A landscape with many valleys, sampled at points; each row gives a point and its height.
From any point a ball takes the steepest step (drop divided by distance) to one of its 5 nearest points. It stops when none of these is lower. Distance is the straight distance between rows; heights are no part of it.
gofo: [137 114 146 132 151 130 141 130 127 134 114 115 135 132 136]  h=0.90
Penad: [134 190 102 114  84 121  89 128 144 127 169 148 120 128 100]  h=1.39
zufir: [120 129 137 138 147 128 158 133 126 132 112 123 135 124 149]  h=0.96
dod: [ 97 132 122 150 141 131 183 133 116 124 102 132 134 116 168]  h=0.86
Lodak: [147 180 120 111 109 126 107 121 154 130 152 129 123 137 109]  h=2.46
figu: [116 186 101 123 108 119 138 132 143 130 147 137 130 119 134]  h=2.98
mifo: [132 125 142 133 148 131 146 130 132 136 114 119 135 130 139]  h=0.85
zuluf: [119  34 139 134 158 130 120 132  98 123 104 113 129 124 133]  h=3.38
Lel: [ 85 101 125 156 144 133 187 131  97 120  93 139 131 111 173]  h=1.01
Zema: [150 185 115 112  87 124  79 119 153 123 171 141 120 140  90]  h=2.68
Moke: [106  74 139 144 155 132 158 133 102 124  97 126 131 119 152]  h=2.44
tet: [ 91 124 120 154 141 133 189 132 107 123 101 135 133 111 174]  h=0.67
guzir: [119 160 121 132 131 124 155 133 137 131 126 127 133 122 144]  h=1.79
paf: [148 163 132 118 123 125 122 124 152 134 140 123 129 140 121]  h=2.16
dap: [174 119 159 112 144 132 106 117 145 142 130 106 134 152 109]  h=0.62
boror: [ 82   4 111 138 142 134 129 129  88 103 100 123 112 105 140]  h=0.94
lut: [120 194  92 113  80 119  98 133 138 132 171 153 122 119 105]  h=0.55
guk: [149 189 110 112  75 126  63 122 141 121 178 150 118 135  83]  h=3.51
Bada: [161 118 153 119 148 131 119 122 141 140 124 110 136 145 118]  h=2.69
tus: [106 112 136 145 149 131 168 133 112 127 103 127 133 121 157]  h=1.55
Supal: [ 96  22 128 140 149 131 136 132  90 112  97 120 119 113 143]  h=3.95
gera: [186 137 155 106 130 133  92 105 158 137 141 106 131 158  96]  h=1.75
zodep: [167 155 144 110 123 129 106 116 158 133 142 117 129 149 104]  h=3.67
sanur: [165 149 144 113 130 130 111 119 153 135 137 115 130 148 112]  h=3.53
Voni: [100  90 135 147 152 132 171 134 103 123  94 131 131 119 159]  h=2.97
seva: [132 188  97 121  58 126  57 134 123 128 186 171 117 120  78]  h=4.28
bon: [110 171 110 133 121 120 158 133 137 131 132 131 134 116 148]  h=5.21
rovov: [103  26 131 139 151 131 128 133  92 115  99 120 121 114 136]  h=3.24
mis: [118 192  95 121  98 117 125 133 143 131 156 141 126 116 121]  h=1.16
Fos: [ 89  36 129 144 149 133 148 134  88 113  92 130 121 110 149]  h=7.51
toru: [143 147 140 122 134 125 133 129 143 134 126 118 133 137 129]  h=0.28
difi: [184 166 140 103 108 133  75 104 163 127 159 121 121 156  86]  h=3.35
Doto: [ 93  85 131 151 151 133 176 133  96 121  92 134 128 114 163]  h=3.06
dudur: [139  57 153 132 159 131 119 131 107 134 106 109 132 132 127]  h=2.21
levit: [ 87  62 132 150 149 135 169 132  90 116  89 136 122 113 159]  h=7.34
Dulu: [144  84 153 129 156 132 126 130 120 138 109 111 136 136 128]  h=2.05
nuger: [103  45 136 144 153 131 143 135  94 119  93 127 125 116 147]  h=4.78
bega: [131 186 106 117  99 120 113 130 150 128 156 139 123 130 115]  h=0.57
rone: [138 185 113 115 101 121 107 126 151 130 159 135 124 132 110]  h=1.22
pas: [172 173 133 106  99 131  77 107 161 123 162 128 122 152  86]  h=3.91
Beker: [137 175 119 117 114 123 125 128 150 132 145 128 129 134 122]  h=1.81
Mezi: [124 192  94 120  66 123  73 134 129 128 180 165 118 119  91]  h=2.42
mera: [168 174 130 105 104 129  86 113 159 127 161 127 121 147  93]  h=4.01
zufo: [108 134 130 143 141 128 169 134 121 130 110 126 135 119 158]  h=1.46
gup: [135  75 149 132 160 131 129 131 114 134 106 113 134 131 131]  h=1.47
Fike: [143 108 151 129 153 130 136 131 128 137 114 116 136 136 133]  h=1.02
fofor: [126 174 114 123 118 124 136 131 145 131 142 130 131 126 132]  h=2.43
miva: [126  67 147 136 160 129 136 134 109 130 103 117 135 127 137]  h=1.23
kopef: [125 191 100 117  94 119 111 132 145 131 160 143 123 123 115]  h=0.50
Kigiv: [125 155 125 130 132 124 149 131 139 131 126 125 132 127 143]  h=1.17
Loga: [120  97 142 139 154 132 152 134 115 131 103 119 135 126 144]  h=1.03

Where does a ball stop that starts at each point below?
dudur => toru
mera => kopef
Fos => boror
figu => kopef
zufir => toru

Call two points neighbours if one is among the 5 nearest of the other. Go from one point of each pair to the other, from neighbour to neighbour, staying as low as possible. Name the highest point that can't be avoided.
toru and tet => zufir
boror and toru => zuluf
tet and kopef => paf
